Points on a hilly landscape, in no order, each with its height.
From any point a ball rolls to the lowest of the 6 points nearest to it. It stops when none of these is lower. Distance is the straight distance between rows; heights are no part of it.
k_775 h=530: [203 135 148 188  94 106 121 114  73  75 117 145 119 130 127  97 164 110
 103  93 163 103 104  34 111 144 108 123  86 178  88 128 170 182 137 126
 167  91 121]
k_634 h=423: [175 113 136 144  67 155 163 113  84 108 131 163 151 117  76 175 135 164
 139 126 129 125 133 154 136 100 121 145 121 195  93 142 124 186 129  66
 168 156 160]
k_66 h=228: [133 165 159 117 140 134 172 102 134 133 147 173 134  99 194 120 125 153
 104 126 146 124 132 110 100 134 146 106 130 106 107  75 141  88 162 118
 152 129 106]
k_78 h=424: [166 108 118 170  87 135 123 123  88  61  87 150 102 170 148 136 160 113
 139 118 164  95 135  88 212 128 119 112  87 149  46 133 161 165 133  70
 163 129 145]
k_890 h=409: [135 107 114 143 141  86 134 152 186  99 125 174 141  60 160 111 116  86
  57  85  89 111 138 127 122 160 135 114  94  46 140 109 157 115 142 166
  88 114 121]
k_555 h=456: [169  92 156  94  89 133 141 104  81 130 147 195 155 170  64 137 178 121
 128 169 176  94 111 106 157  95 122 134 108 179 107 112 126 165 145  92
 165 140 168]
k_535 h=486: [ 92 136  97 112 160 119 166 150 109 109 136  50 103 162  83 111 176 150
 141 160  99 131 152 217 138 121 156 110 121 155 124 201 103 180 119  64
 146 169 176]
k_392 h=444: [165 125 142 147 135 124 144 163  91 125 133  66 121 173  93 121 162 158
 135 142 103 160 180 166 125 104 145 116 116 145 110 153 114 203  97 131
 132 164 158]
k_704 h=477: [ 79 112  76 136 138 145 122 142  98 118 170  94 117 164 129 168 135 139
 166 121 100 145 110 132 138  98 125 149 130  86 140 102 155 125 141 136
 135 144 129]
k_105 h=316: [149 154 119 148 157 149 113 191 105 136 151 121  94 133 166 166 101 127
 123 132  75 151  95 142 116 144  95 138 143  81 123 116 130  77 156 159
 135 108 115]
k_65 h=163: [130 122 153 192 103 118 102  51  82 144  91 175 134 131 171 118 107 126
  87 138 160  61 126 137 174 118  78 140 106 150 148 168 200 139 134 164
 104 113 117]
k_757 h=485: [146 132  83 141 122 137 135 136 161 132  94 155 145 100 180 116 145 118
  41  95 112 108 120  66 153 150 109 103 110  54 161 125 154 111 142 133
 101  93 140]
k_569 h=565: [117 108 140  76 154 176 149 106 121 116 143  90 103 138 102 107 141 117
 157 149 153 147  93 150 111 108 152 133 149 148 128 154 113 144  67 160
 109 163 108]
k_559 h=447: [129 119 157 166 109  93  74 122 118  94 105 156 131 123 139 134  91 128
 144 115 134 188 108 140 154 146 134 103 120 198 105 129 129 122  87  55
 143 124 154]
k_810 h=229: [164 145 102 138 109 135 138 138  75 113 117  58 123 174  86 136 129 161
 124 109 113 166 170 163 107  90 153 143 114 146 118 111  91 212 101  97
 159 160 183]
k_971 h=223: [137 160 120 146 155 104 125 170 140 137 155 133  73 126 177 119 106 149
 136 135  67 110  73 138  96 157 113 145 141 103 120 106 128  73 178 173
 101 111  89]
k_564 h=451: [184  98 134 130 114 160 147  93  94  86 111 169 107 180  97 127 175 129
 144 145 152  86 124  80 182 113 123 145 107 157  80 121 126 147 167  62
 163 114 154]
k_663 h=164: [ 44 136  90  83 103 149 122 171 128 135 179 108 130 118  95 159  97 123
 158 123  99 173 145 161 114 147 164 155 120  69 139  73 170  93 149 129
 128 114 118]
k_959 h=574: [107 124 133  62 160 184 170 122 159 141 130  71 110 100 114 123 131 129
 148 160 116 140 104 139 120 130 157 156 163 148 130 146 135 156 103 187
 126 160 122]
k_91 h=266: [124 170 113 133 155 121 159 133 127 125 150 146 127 124 175 139 144 152
 135 105 103 125 116 137 104 102 119  98 153  95 101  70 162 109 174 177
 155 147 114]
k_322 h=216: [ 82 161 142 131 124 158 121 175 152 172 141  65 160  70 135 162 164  87
 104 156 100 182 110 198 136 149 113 135 128  62 135 140  97  15 108 143
 143 139 120]
k_725 h=430: [109  92  87  68  80 186 155 128 138 172 175 101 141 121  89 130 123 105
 127 146  92 113 127 134 134 127 147 154 161 137 122 121 118 152 136 172
 125 134 130]
k_768 h=439: [131 166 117 153 161 118  89 176 159 154 168  89 117 134 158 170 108 100
 163 165  76 146 104 129 136 138  98 135 123  77 135 127 101  50 175 157
 100  90 112]
k_592 h=484: [112 116 106  40 118 182 166 139 150 144 163  91 134 117  97 116 110 109
 145 158 109 131 120 133 133 115 153 119 154 152 109 124 139 160 109 186
 138 146 130]
k_565 h=139: [ 71 146 131 124 146 178 109 172 122 163 172  72 127 126 148 188 137  93
 130 153 102 180 112 181 127 143 128 134 114  46 143 120 120  91 126 138
 121 136 133]
k_298 h=542: [100 157 134 129 162 121  83 189 164 152 152 116 108 122 123 173 125  94
 160 161  89 141  71 146 122 149 128 131 122  69 133 128 100  52 162 153
  96  79 118]
k_897 h=571: [202 116 142 159 106 102  85  91 107  93 162 128 115 123 121  89 163 143
  94  97 183 112 101  86  94 161 113 133  65 186  92 155 159 153 148 127
 148  85 137]
k_742 h=626: [164 140 104  91 111 140 131 101 132 133  83 183 153 137 165 112 109 129
  62  78 153 109 100  46 175 123 100 130 114  75 186 146 159 124 124 120
 135 131 113]
k_421 h=438: [167 103 140 166 114 145 130 117 104  79 113 146 116 162 101 114 184 119
 133 128 159  74 117  58 202 125 120 133 110 167  70 133 144 186 120  71
 150 119 139]
k_738 h=184: [142 161 126 136 151 133 183 149 133 108 150 170 107  84 191 124 127 161
 134 112  93 124 119 129  88 151 109  98 145 110 100  96 129  85 186 140
 121 124 101]
k_589 h=466: [ 59 158  81  55  84 162 166 167 162 159 109  53 148 141 129 140 104 115
 152 174 107 155 123 148 108 117 157 131 151 136  94 146 131 131 150 179
 162 138 125]
k_263 h=290: [139 162 132 100 132 152 214 103 173 109 146 200 103  94 168 110  95 163
  81 102 134 116 132 116 122 137 119 121 131  77 122  94 143 102 160 100
 140 113 132]
k_332 h=525: [ 98 158  93  76 142 160 203 145 156 158  96  68 139 130 112 166 112 129
 153 156 121 177 101 106 121 122 177 129 171 161  85 155 117 132 118 157
 152 155 127]
k_338 h=386: [129 123 124 153 105 117 113 134 108  95 120 147 127 136 137 157 113 137
 147 133 117 144 118 134 172 144 146 110 119 192  92 127 144 135 118  52
 149 112 146]
k_344 h=468: [ 67 145  60  95 122 133 135 134  93 139 175  83 126 169 111 162 115  98
 152 127 100 170 140 144 108 110 139 161 125  70 147  84 152  96 135 129
 135 112 133]
k_849 h=541: [ 70 141 145  80 129 142 183 157  94 113 155  55 127 151  44 130 157 130
 144 102  91 134 111 207 102 158 106 128 151 188  87 183 108 187 142  66
 136 186 127]
k_574 h=338: [111 113 145 142 109 124 111 125 142 152  71 160 124 114 155 108  87 107
 103 132 213  81 191 119 140 115 104 140  97 146 173 123 123 122 102 145
 124 121 146]
k_714 h=603: [130 109 147  67 153 183 158 108 129 120 135  82 121 112  96 132 152 118
 147 147 146 126 107 144 153 111 140 126 158 152 147 132  98 148  86 170
  97 147 121]
k_531 h=452: [116 120 101 128 141 124 127  89 120 149 110 126 138 148 154 106 133  93
 129 117 154 119 174 122 107 145 140 123 166 156 134 109  63 109 153 141
 149 112 137]
k_309 h=483: [111 138 107 117 156 145 170 125  99 112 129  78  92 180  80 113 154 132
 129 120 111 160 173 163 134  98 155 123 112 118  91 181 101 183 128  74
 166 159 155]
k_617 h=282: [111 176 142 138 154  76 115 133 169 124  96 124  91  84 133 106  91  89
 135 118  92 118 100 128 128 179  99 142 137  71 171  80 123  83 154 195
 101 107  71]
k_406 h=193: [145 130 123 172 109  85 112  40  92  83 109 170 105 133 137 127 132 138
  93 116 201 102  89 131 114 132 108 154  62 126 143 166 125 168 158 131
  91  91 126]
k_167 h=194: [188  87 106 141  99 102  75  84 101  80 134 140 126 135 132 123  98 162
  96 108 181  91 114 137  95 155 107 129  46 138 105 147 123 151 157 118
 104 115 107]
k_568 h=492: [ 62 146 147 112 134 140 110 160 224 172 144 115 167  77 119 190  92 122
 208 149 112 136 117 169 118 125 157 119 153  33 167 134  97  46 147 150
  94 146 114]
k_984 h=761: [187 111 180 126 121 100 134 105  90 101 121 197 110 228  81  84 147 139
  95 142 184  68 122  37 167 102 122 153 130 215 122 111 134 193 145  84
 151 111 156]
k_853 h=299: [109 189 129 141 150  79 111 183 174 116 122 100  76 122 144 134  93 123
 160 156  78 139 105 131 125 141  98 141 130  95 172 105 106  93 153 193
 101  75  91]
k_76 h=246: [111 154 132 147 158 164 114 159 134 186 169  85 143 112 140 174 141  79
 124 147  85 144 119 149 144 155 115 127 117  47 154 133 124  42 134 149
 108 144 160]
k_789 h=302: [ 95 157 142 156 127  67 122 150 178 101 110 142  86  73 166 106  97  81
 110 113  95 115 118 150 120 165 117 129 104  70 163  86 143 116 155 185
  98 131  92]
k_188 h=411: [175 107 135 162 107 102  86  90  96  90 156 142 145 121 113  80 149 154
 113  98 190  88  96 102 111 161 119 106  57 162  70 169 140 171 152 110
 116 114  90]
k_487 h=682: [ 70 105 132 129 157 104 134 153 188 167 162  84 151 148  81 140 155 115
 169 189 139 163 154 145 105 130  80 124 129 196 123 161 116 151 109 127
 119 205  93]
k_765 h=410: [154 124 179 159 124 133 126 156 104 137 180  84 132 157  96  82 159 166
 142 145 104 149 167 160  96 133 167 133 149 156 115 141 147 190  91 117
 106 122 159]
k_272 h=247: [122 148 136 112 128 111 139 121 125 122 128 145 141 114 160 126 138 128
 134 126 168  93 167 116  90  95 115 121 151 116 155  60 123 102 136 164
 180 145 138]
k_698 h=269: [148  89 110 134 139 134 104  64 113 103  97 119  94 129 139  97  98 149
  99 131 204  92 150 137 128 144 119 140  78 141 135 151 100 145 120 121
 108 127 108]
k_552 h=379: [ 45 154 100  62  66 152 140 166 139 162 140  73 168 115  94 153 107 119
 117 159  87 166 147 153  95 134 167 141 136  83 113  99 161 122 163 128
 152 119 100]
k_960 h=616: [144 151 136  91 130 158 175  87 154 127 120 187 124 109 181 124  91 130
  73  84 166 119 132  69 144 130 130 119 109  68 146  93 145 104 120 102
 132  98 132]
k_688 h=453: [134 123 188 102 165 124 147 131 152 149 152  89 128 147  73 109 144 143
 190 188 136 155 131 176  83 109 170 129 131 161 117 164 119 144  68 123
 104 155 121]
k_828 h=283: [132 133 113 123 126 115 148 136 139 138  96 159 148 118 170 113 139  98
 117 155 184  82 185 107 112 100 128 131 163 135 138  77  95  86 132 137
 157 110 152]
k_310 h=259: [134 156 181 142 133 104 114 138 100 117 153 125 115 157 127 121 123 166
 140 120 118 179 130 140 117 118 141 121 150 180 135 133 125 149  64  96
  92 107 133]
k_58 h=593: [104 121 114  74 170 171 159 123 167 141 124 117 112 130  94 135 123 129
 165 171 131 165  93 168 119  97 159 131 140 154 115 164 133 133 118 142
 128 182  98]
k_320 h=697: [ 98  94 124 132 160 136 132  79 144 156 108 147 150 150 139 120 113  94
 116 119 116 133 146 140 144 132 123 123 184 186 136 123  62 116 139 152
 121 127 158]
k_259 h=490: [ 89 123 108 117 131 116 120 112 114 142 127 148 144 127 150 105 138  87
 151 114 130  66 159 109 137 101 133 127 190 167 140 119  86  96 132 155
 135  99 146]
k_613 h=599: [170 154 105 143  94 133 137 128  75 122 102  83 126 173  84 123 127 192
 132 117 108 175 162 132 125  85 155 153 120 153 118 117  98 205  96 102
 156 128 170]
k_730 h=378: [161 140 133 181  71 125 160 129  71 120 146 133 147 154 107 179 108 186
 146 103 111 144 156 163 116 129 126 153 156 201 111 136 134 166 117  79
 143 143 152]
k_840 h=500: [183 120 142 180 103 116 104 115  80  84 125 139 112 125 136  74 179 109
 115  89 163 101 119  65 143 134 105 132  63 179  69 131 151 170 128 126
 156  84 117]
k_174 h=202: [124 132 142 155 109 128  89  79  92 125  92 163 140 116 160 133  97 144
  87 147 172  47 130 142 171 105  74 164  93 151 136 181 176 154 111 172
 102 113 115]
k_437 h=432: [115 149 127 143 146 140  74 185 110 164 156 116 115 131 139 187 119 110
 142 142  72 161 100 155 124 140 110 130 114  74 136 115 127  58 138 155
 114 117 134]
k_611 h=516: [ 95 103 116 155 140 105 127 167 164 186 150  79 112 160  84  98 168 136
 143 163 133 125 184 183 118 114 153  97 101 150 114 192 139 184  82 113
 141 190 136]
k_761 h=623: [157 120 112 180 116  65 112 151 121 125  73 181 122  87 178 112 142 145
  99  99 156 110 117  78 103 132 151 141  97  74 202 148 183  73 167 156
 115  41  86]
k_846 h=648: [138 103 145 110 117 118  37 137 130 101 112 156 140 135 128 123 117 119
 126 109 149 150 111 133 159 155 115  86 107 165 107 115  99 161 132  90
 124 158 143]
k_892 h=544: [ 76 131  68 142 146 138 134 146 105 135 162  84 100 140 110 176 128 108
 168 116 110 149 109 132 132  92 109 149 143  76 167  71 160  99 143 124
 141 125 125]
k_267 h=584: [161 120 110 149  95 163 118 139 145 148  87 191 151  97 177 109 145 156
  58  84 107 122 131  33 177 144 101 126 121  83 175 155 153 130 126 157
 131 113 135]
k_680 h=124: [137 172 128 142 122 150 188 145 149 108 128 148  93  86 186 111 113 150
 100 123 106 127 101 145 129 152 128 119 144  97 121 104 119  88 144 148
 115 125 113]
k_233 h=515: [148 111 153  97 164 124  83  77 129 155  87 142 162 116 138 127 124 105
 108 109 132 153 137 172 127 152 142  82 152 178 146 122  66 130 151 120
 136 124 154]
k_140 h=586: [175  90 128 121 118  96  48 124 124  91  98 144 130 112 140  95 112 130
 107  88 160 115 116 144 149 136 108  86  62 164  75 107 134 160 134 105
 118 149 122]
k_683 h=412: [144 127 156 148 144 125 129 167 134 163 170  82 121 160 101 101 158 137
 164 173 106 146 164 161  68 114 158 100 117 143 107 157 133 173  98 126
 108 157 165]
k_316 h=381: [ 89  99  78 100 114 155 143 146 122 150 193 105 119 141 120 129 110  85
 171 117  90 101 134 128 117 100 153 137 177 108 138 127 132 112 138 170
 111 122 140]
k_461 h=433: [174 100 146 156  80 140 152  90  80 114 120 200 135 147  92 153 147 149
 140 131 136 108 126 119 164 103 151 129  97 186  78 124 124 154 144  65
 161 159 171]
k_912 h=258: [ 46 144 111 121 120 154 129 156 132 150 154  70 113 155 116 164 134 129
 133 140 105 176 155 194 108 153 148 163 138  49 143  95 159  84 144 107
 132 129 109]
k_229 h=333: [150 132 191 142 159 113 132 121 131 108 165  90 121 159 109 113 130 135
 157 144 125 137 128 140  96 123 160 131 159 179 139 157 121 150  42 116
  81 109 138]
k_711 h=489: [138 114 162 128 133 112 105  83 123 165 142 211 174 128 154 131  84 140
  94 130 165  88 112  57 117  80  86 151 123 120 164 148 178 115  83 128
 114 108  93]
k_485 h=685: [ 73 123 124 107 168 124 152 125 177 184 141  77 148 153  70 168 142 111
 166 168 119 191 141 133  79 116 124 124 140 169 106 170 122 138 126 149
 142 197  98]
k_655 h=494: [161 131 106  89 147 117 160 121  82 105 119  66 116 183  58 102 131 147
 126 109  91 168 144 164 109  81 164 150 119 145  92 147  94 189 111  84
 169 152 182]
k_676 h=361: [118 124 177 136 125 104 104 107 111 111 116 140 128 118 147 119 107 139
 127 103 127 201 106 154 133 143 109 108 159 214 127 129 131 137  76  79
 129 117 157]
k_887 h=434: [141 146 104 127 102 125 163 129 161  97 131 151 121  75 161 107 120 116
  75  99 107 105 126 105 157 164 109 110 102  59 136 118 134  80 134 126
  98  97 127]
k_805 h=602: [168 110 105 178  74 138 102 129 125 163  56 178 128  87 169 116 101 141
  69  96 140  80 127  27 132 153 133 130 106  93 195 146 164  99 183 182
 144 121 101]
k_907 h=222: [109 111 141 155  91 112  96  90 126 125 102 140 120 143 153 130  96 148
 100 128 198  72 148 130 175 150  92 145  75 149 158 132 116 133 116 152
  94 131 133]
k_529 h=101: [121 156 127 146 147  95 151 168 185  82 123 145  76  62 176  84 102 125
 122 124  76 119 116 140 128 186 113 125 121  85 145 108 124 101 158 166
 101 122 113]
k_305 h=346: [ 45 180 109 106 116 136 135 153 138 162 139  62 161 124  83 152 139 130
 139 141 116 189 154 183  98 127 167 157 155  65 134 112 140  86 142 118
 134 121  97]
k_926 h=545: [149  88 121 156 107 116  69 128 124  74  87 136 126 134 133 124 108 117
 139 121 149 131 112 131 158 149 119  83  94 168  83 115 137 142 118  88
 122 144 141]
k_736 h=512: [ 91 134 119  75 126 118 176 134 102 130 147  60 123 187  33 133 162 131
 120 127  93 146 121 200 140 140 152 110 133 165 107 200 102 192 144  60
 155 152 146]
k_618 h=448: [116 102 112  86 138 181 150 107 124 134 175 112 174 117 118 138 133  82
 138 117  84  89 145 151 143 124 133 130 186 175 148 142 101 152  99 162
 134 117 138]
k_230 h=319: [134 135  99 148 124 115 164 136 152 106 114 165 129  54 185  90 135  88
  71  96  89 109 134 136 150 153 105 114 109  64 148  84 155  98 123 164
  73 110 134]
k_681 h=600: [170 129 106 128  94 136  96  92 125 154  66 198 125 120 184 102 112 138
  55 100 142  87  84  35 166 124  85 117 126  94 202 127 174 114 153 151
 154 143  94]
k_747 h=686: [141 121 130 126 121 129  76  92 127 121  93 191 150 146 161  85  96 115
  81 115 133  90  78  63 159  90  91 153 136 123 165 141 182 100  89 120
 146 120  89]
k_868 h=326: [161 131 169 184 115 108 119 142 110 132 152 111 136 146 124 118 105 161
 146 119  89 177 140 142 131 146 127 131 137 199 110 128 146 146  94  84
 116 113 138]
k_933 h=569: [161 126 154 131  86 131 124 108  78  92 103 170 104 188  87 119 167 138
 126 153 171  64 105  40 172 110 123 169 119 183 113 126 130 177 146  56
 158 112 155]
k_834 h=482: [ 93 141 131 129 150 127  97 167 214 191 165 107 160  74 106 189 124 108
 160 147  85 127  98 175 107 154 143 117 115  58 151 157 102  51 124 165
 113 128 126]
k_286 h=519: [172 142 114 152  95 124 148 115  79 140 114  80 139 140 114 156 120 193
 130 118 121 164 162 138 109  93 136 150 134 179 120 111 103 196  87 105
 159 160 158]
k_261 h=351: [147 150 172 174 127 114 124 165 102 139 163  98 128 166  98 115 133 167
 156 140 100 155 170 155 108 130 137 122 138 177 108 133 135 174  78 121
  91 129 147]
k_146 h=601: [159 108  96 172 103  90  95 127 112 148  69 177 147  97 193 115 106 142
  88  78 130 101 131  50 109 145 136 121 126  79 188 155 179  93 190 167
 135  84  80]
k_538 h=660: [ 92 156 140 105 150 127 109 129 220 166 121 115 153 109 115 175 116 120
 210 158 106 124 107 163 130 149 156 134 139  28 153 167  79  54 142 163
  86 106 135]
k_192 h=311: [129  94 117 136 120 121  70  95 112 128  78 142 111 153 152 109  77 124
 125 137 212  95 135 145 111 131 121 141  91 128 124 141  85 134 145 125
 112 148 129]
k_557 h=548: [194  92 128 113 133 109  50 102 123 107 105 160 124 135 133 101  99 121
 123 102 193 121 107 134 126 165 147 103  89 128  86 130  92 161 144  89
 116 131 135]
k_911 h=487: [169 131  96 138  76 129 166 119  87 125 134 130 136 147  65 139 140 178
 134 119 126 148 131 144 123  86 136 171 132 190 107 111 105 191 103  94
 149 151 142]
k_867 h=408: [134 110 142 148  95 120 117 128 102  65 101 158 103 145 130 146 135 136
 154 145 147 123 121 112 187 126 128 123 104 178  70 144 155 138 130  52
 149 129 150]
k_22 h=429: [138 118 173  99 167 127 123 112 155 120 139  96  97 133 106 107 155 132
 184 162 119 159 120 146 106 105 176 124 158 140 149 141 113 144  67 124
  74 162 106]
k_212 h=653: [ 71 110 122  94 174 152 171 135 181 163  96  66 121 157 104 160 100 120
 181 175 142 192 107 134 109 110 163 138 149 161  96 163 106 133 138 120
 145 184  87]
k_153 h=428: [138 125 160 121 153 128 148 148 134 158 158  98 113 152  83  98 128 128
 171 156 108 155 121 164  88 114 167 116 168 156 116 147 133 151  79 115
 104 176 114]
k_541 h=420: [182 127 141 173 100 145 130 149  83 131 145  84 122 148 125 145 142 186
 151 123  97 155 169 149 101 132 128 125 146 192 101 134 115 193  93 107
 142 134 163]
k_430 h=422: [157  91 134 157  68 157 156 114 107  93 126 183 143 157 105 156 138 147
 152 130 121 120 147 118 161 115 143 128 130 160  83 125 146 170 147  51
 157 151 151]
k_740 h=450: [167  98 157 133  65 137 156 108  83 103 141 184 151 136  72 156 152 148
 139 156 166 109 119 123 145  84 138 132 114 177 111 105 124 184 136  72
 161 149 178]
k_313 h=665: [147  84 102 193 162 105 123 148 138 112 100 195 167  97 154 124 135 122
  74  73 133 125 144 105 105 121 162 133  96  16 181 121 171 102 153 157
  91  92  90]
k_464 h=181: [115 144 127 143 128 109 179 155 155  95 122 162  82  86 188 102 103 123
 105 122  81 120 127 135 121 178 128 131 128  87 125 101 116  87 172 147
 110 118 100]
k_462 h=471: [137 130  95 124 120 110 148 115 150 102 114 166 148  75 153 102 151 110
  63 106 124 117 137  75 159 152 112 100 103  45 140 142 146 103 142 158
 106  88 131]
k_483 h=506: [ 86 118 102 131 159 100 138 157 159 139 140  56 120 159  67 123 186 134
 149 162  97 152 152 197 135 119 122 101 123 161 129 185 126 175 109 114
 143 180 162]
k_262 h=271: [126 171 156 108 127 133 159 107 156 142 134 170 155  91 161 133 137 126
 129 135 188  96 154  99 104  95 106 110 122  96 114  55 144  92 123 112
 148 135 128]
k_706 h=457: [178 113 141 162 107 132 116 120  93  83 117 122 130 145 140  92 178 120
 130 106 173 110 154  74 171 130 112 107  89 156  75 131 148 179 122  89
 151 118 125]
k_481 h=342: [113 120 150 104 109 113 144 123 148 142  88 169 147 120 171 125 103 121
 122 134 215 109 191  87 127 106 119 111 132 125 133  77 112 111 120 138
 168 131 123]
k_364 h=291: [ 84 132 136 144 147 154 101 194 103 152 154  95 111 121 149 175 138 107
 139 126 104 179 109 160 132 129 102 149 123  41 146 118 141  75 151 158
 137 129 156]
k_201 h=508: [ 47 115  94 114 146 124 167 141 148 117 160  52 117 175  76 133 143 154
 136 140  83 137 164 194 133 161  86 138 141 174 114 187  99 165 106  68
 121 169 102]
k_388 h=462: [133 121 162 102 159 105 100  83 101 125 123 113 147 117 129 124 135 115
 125 108 118 168 104 164 127 132 113  96 184 189 156 122  75 141 101 133
 124 127 149]
k_750 h=513: [132 107 162 105 174 151 126  97 134 122 120  93 123 112 110 111 145 128
 143 140 128 144 108 145 155 110 164 121 183 155 164 143  99 159  73 157
  93 145 140]
k_717 h=671: [100 114 137 106 188 130 142 136 163 162 141  98 135 128  77 139 132 134
 177 183 147 171 129 146  87 120 124 119 137 154  95 166 137 156 106 106
 128 199 100]
k_891 h=585: [163 106  99 171 117 118 101 156 144 163  88 177 163  95 147 117 141 125
  80  73 140 122 134  49 115 165 136 112 120  60 169 148 174  93 164 162
 114  58 111]
k_475 h=414: [144 102 119 158 101 149 121 116 107  65 111 177 134 126 129 135 117 156
 159 122 129 117 121 140 172 118 112 106 107 187  66 138 156 137 109  50
 137 121 169]
k_494 h=587: [122 110 153 103 169 151 119  71 118 139 126 126 156 127 124 130 141  91
 111 125 127 119 118 140 128 143 129 123 199 187 149 146  85 133 126 130
 114 133 127]
k_542 h=505: [103 111 109 117 162 150 138  92 124 154 152 138 160 138 112 133 130  85
 126 107  99  89 157 128 121 160 135 129 187 187 120 136  79 111 126 170
 132  99 127]
k_743 h=407: [105 187 170 134 157  76  98 164 175 144 114 114 118  80 155 152  80  99
 144 136 103 117 106 131 129 166 105 145 146  61 179  88  98 115 145 173
 101 106  76]
k_311 h=782: [109 159 183 104 155 125  95 184 191 156 136 121 154  79 113 182 115 104
 181 169  92 111 111 129 133 123 143 126 126  27 145 122  78  42 135 163
 100  94 139]
k_359 h=406: [ 88  92  95 115 149 145 139 120 121 139 163 105 140 128  92 123 134  78
 129 113 103  85 153 116 132 112 128 141 187 143 145 142 105 121 144 160
 129 100 118]
k_67 h=204: [133 142 111 120 120  99 158 159 177  85 122 168  87  64 165 117 121 112
 105 109  66 105 127 156 146 189 116 137 121  87 142  84 140  99 155 156
  80 128  93]
k_551 h=274: [ 97 150 100 125 162  89 152 122 150 125 116 144 125 128 156 107 148 116
 130 102 154  99 148  90 117  77 140 106 164 129 155  67 112 113 136 166
 161 137 158]
k_239 h=517: [145 129 176  93 149 125 122  72 121 116 135 103 131 119 108 111 151 111
 136 129 119 161  95 154 137 151 131 109 165 191 150 139  79 113  60 133
  90 112 127]
k_938 h=179: [140 160 101 134 133 124 161 149 147 110 134 140  82  94 169 121 102 140
 115 132  79 111 103 153 146 168 113 139 140 107 136  93 122  83 175 171
 100 107  95]
k_366 h=393: [ 64 136  77  97 132 149 145 158 113 131 145  64 118 143  91 158 123  98
 143 132 100 188 128 152 112 132 150 161 118  60 154  98 152  97 131 130
 139 125 116]
k_348 h=224: [143 144 113 125 152 119 176 105 127 125 145 148 139  88 180 143 158 149
 129 112 145 116 130 127  93 120 151  83 133  96 121  77 135  96 182 136
 157 136 101]
k_492 h=137: [138 134 126 112 132 131  91  91 122 119 110 198 127 134 163  96 103 172
  67 114 146 116  86  44 164 104  71 151 119 100 163 146 164 108 101 124
 154 126  88]
k_825 h=687: [167 146 138  92 136 143 150 102 135 138 120 195 149 116 163 114  88 139
 100 100 160 120 129  51 134  99 101 142 129  79 173 133 158  94 103  86
 142  85 120]
k_484 h=491: [114 126 160 115 173 134 125 164 149 167 161 106 128 162  80 122 149 128
 182 178 127 162 149 156  72  97 158 115 137 165 117 173 127 159  89 139
 109 188 121]
k_284 h=534: [145 149 161  90 117 107 122 127 155 157 128 185 156 112 164 111  76 122
 111 119 205 106 166  80 118 105  92 126 106 124 132  96 141 122 111 123
 122 135 119]
k_694 h=384: [144 110 171 144 160  96 122 152 126 140 185 101 119 151  89 111 159 163
 178 164 124 144 125 161  87 117 154 124 157 157 133 156 124 144  66 113
 101 145 130]
k_154 h=387: [ 74 130  84  71  80 151 115 183 136 170 144  68 148 131  88 135 103 116
 181 153 101 140 151 154  88 121 155 156 152 118 111  95 160 127 143 139
 124 121 124]
k_73 h=469: [120 134 133 147 147 135 139 134 125 126 137  62 113 164  92 114 178 139
 146 142  84 132 165 168 116 132 152 130 116 137 118 182  99 194 117  93
 160 181 177]
k_4 h=332: [ 92 116  74 126 144  99 129 127 110 113 165 121 120 154 150 148 130 126
 146  92 108 116 116 109 128  74 144 127 162 117 146  82 149 110 138 162
 152 136 132]
k_490 h=479: [187 147 150 163 117 141 148  96  93  88 101 140  66 169 126  93 173 133
 125 107 160  82 118  22 186 135 122 149 107 177 100 114 160 189 124  90
 172 102 134]
k_859 h=337: [ 82 114  77 105 145  78 158 137 101  95 142 127 114 140 155 133 150 117
 163  97 131 123 117 124 106  68 124 125 176 122 137 103 135 105 134 165
 155 138 124]
k_450 h=651: [130 107 127 202  89  83 108 147 122  99  65 183 117  95 167 116 122 152
  97  94 175 134 127  63 106 122 145 129 110  77 198 119 191  68 174 167
 134  44 119]
k_124 h=421: [142 110 134 136 128 117  85 104 120 143  85 132 127 143 130 105  96 124
 105 141 167 121 165 144 141 166 137 124 146 154 124 125  66 127 144 113
 133 110 153]
k_454 h=514: [ 87 134 105  82 135 192 173 147 156 151  98  59 128 116 115 159 117 115
 162 161 120 162 130 121 121 112 151 141 149 146  95 141 138 155  96 194
 138 169 118]
k_469 h=597: [122 115 156 100 121 151 146  99 142 139 157 178 147 110 173 122 108 131
 100 112 169 106 124  72 111 106 116 148 109  97 143 105 145  84 118  96
 129 111 108]
k_415 h=520: [169  97 150 113 129 102  43 100 113 136  95 150 125 138 128 125 101 110
 127 105 178 134 131 146 133 148 116 104 110 166 113 117  90 160 137 109
 115 135 116]
k_160 h=493: [153 120 143 121 153 136  83  96 121 146  74 149 158 143 130 129 108 102
 107 131 156 126 149 129 114 155 145 118 158 168 141 125  69 114 144 108
 129 113 130]
k_127 h=305: [ 91 158 129 119 139 137 124 162 192 183 153  96 182  53 111 174 127 114
 144 136  95 146 117 193  87 150 125 119 136  75 145 153  95  33  95 151
 114 136 125]
k_264 h=557: [148 150 101  97 105 156 159 122 150  98 121 177 127  86 163  98 142 142
  64 102 124 133 126  85 152 162 117 111 106  72 151 117 129 114 134 118
 107  81 147]
k_798 h=312: [128  92 159 184 124 119  71  64  82 138 106 200 150 130 164 106 115 130
  72 162 123  43 127 116 150  91  62 156 125 144 130 147 205 131 121 153
 103 107 115]
k_493 h=359: [108 147 119 151 157 164  98 149 101 155 153  96 119 127 168 205 149 136
 135 126 107 168 108 143 140 128  82 118 127  53 128 111 110  77 166 175
 121 121 128]
k_69 h=454: [197  90 133 137 109 109  66  96 134  77 122 156 140 133 104 108 126 158
 110 113 178 107  91 124 139 124 118 107  68 151  81 131 140 160 144 102
 124 132 114]

Call two points neighbours if one is among the 6 nearest of the other. Go from one point of each pair to the other, from neighbour to neighbour, staying as low as possible. Name the highest point that can't be avoided.
k_492 / k_65: k_798
k_406 / k_663: k_574
k_565 / k_529: k_105
k_310 / k_810: k_541
k_565 / k_663: k_912

Where does a ball stop that starts at each point below?
k_212: k_663
k_160: k_65
k_555: k_310
k_233: k_65
k_933: k_310
k_828: k_529
k_490: k_310
k_984: k_310
k_551: k_529
k_146: k_529
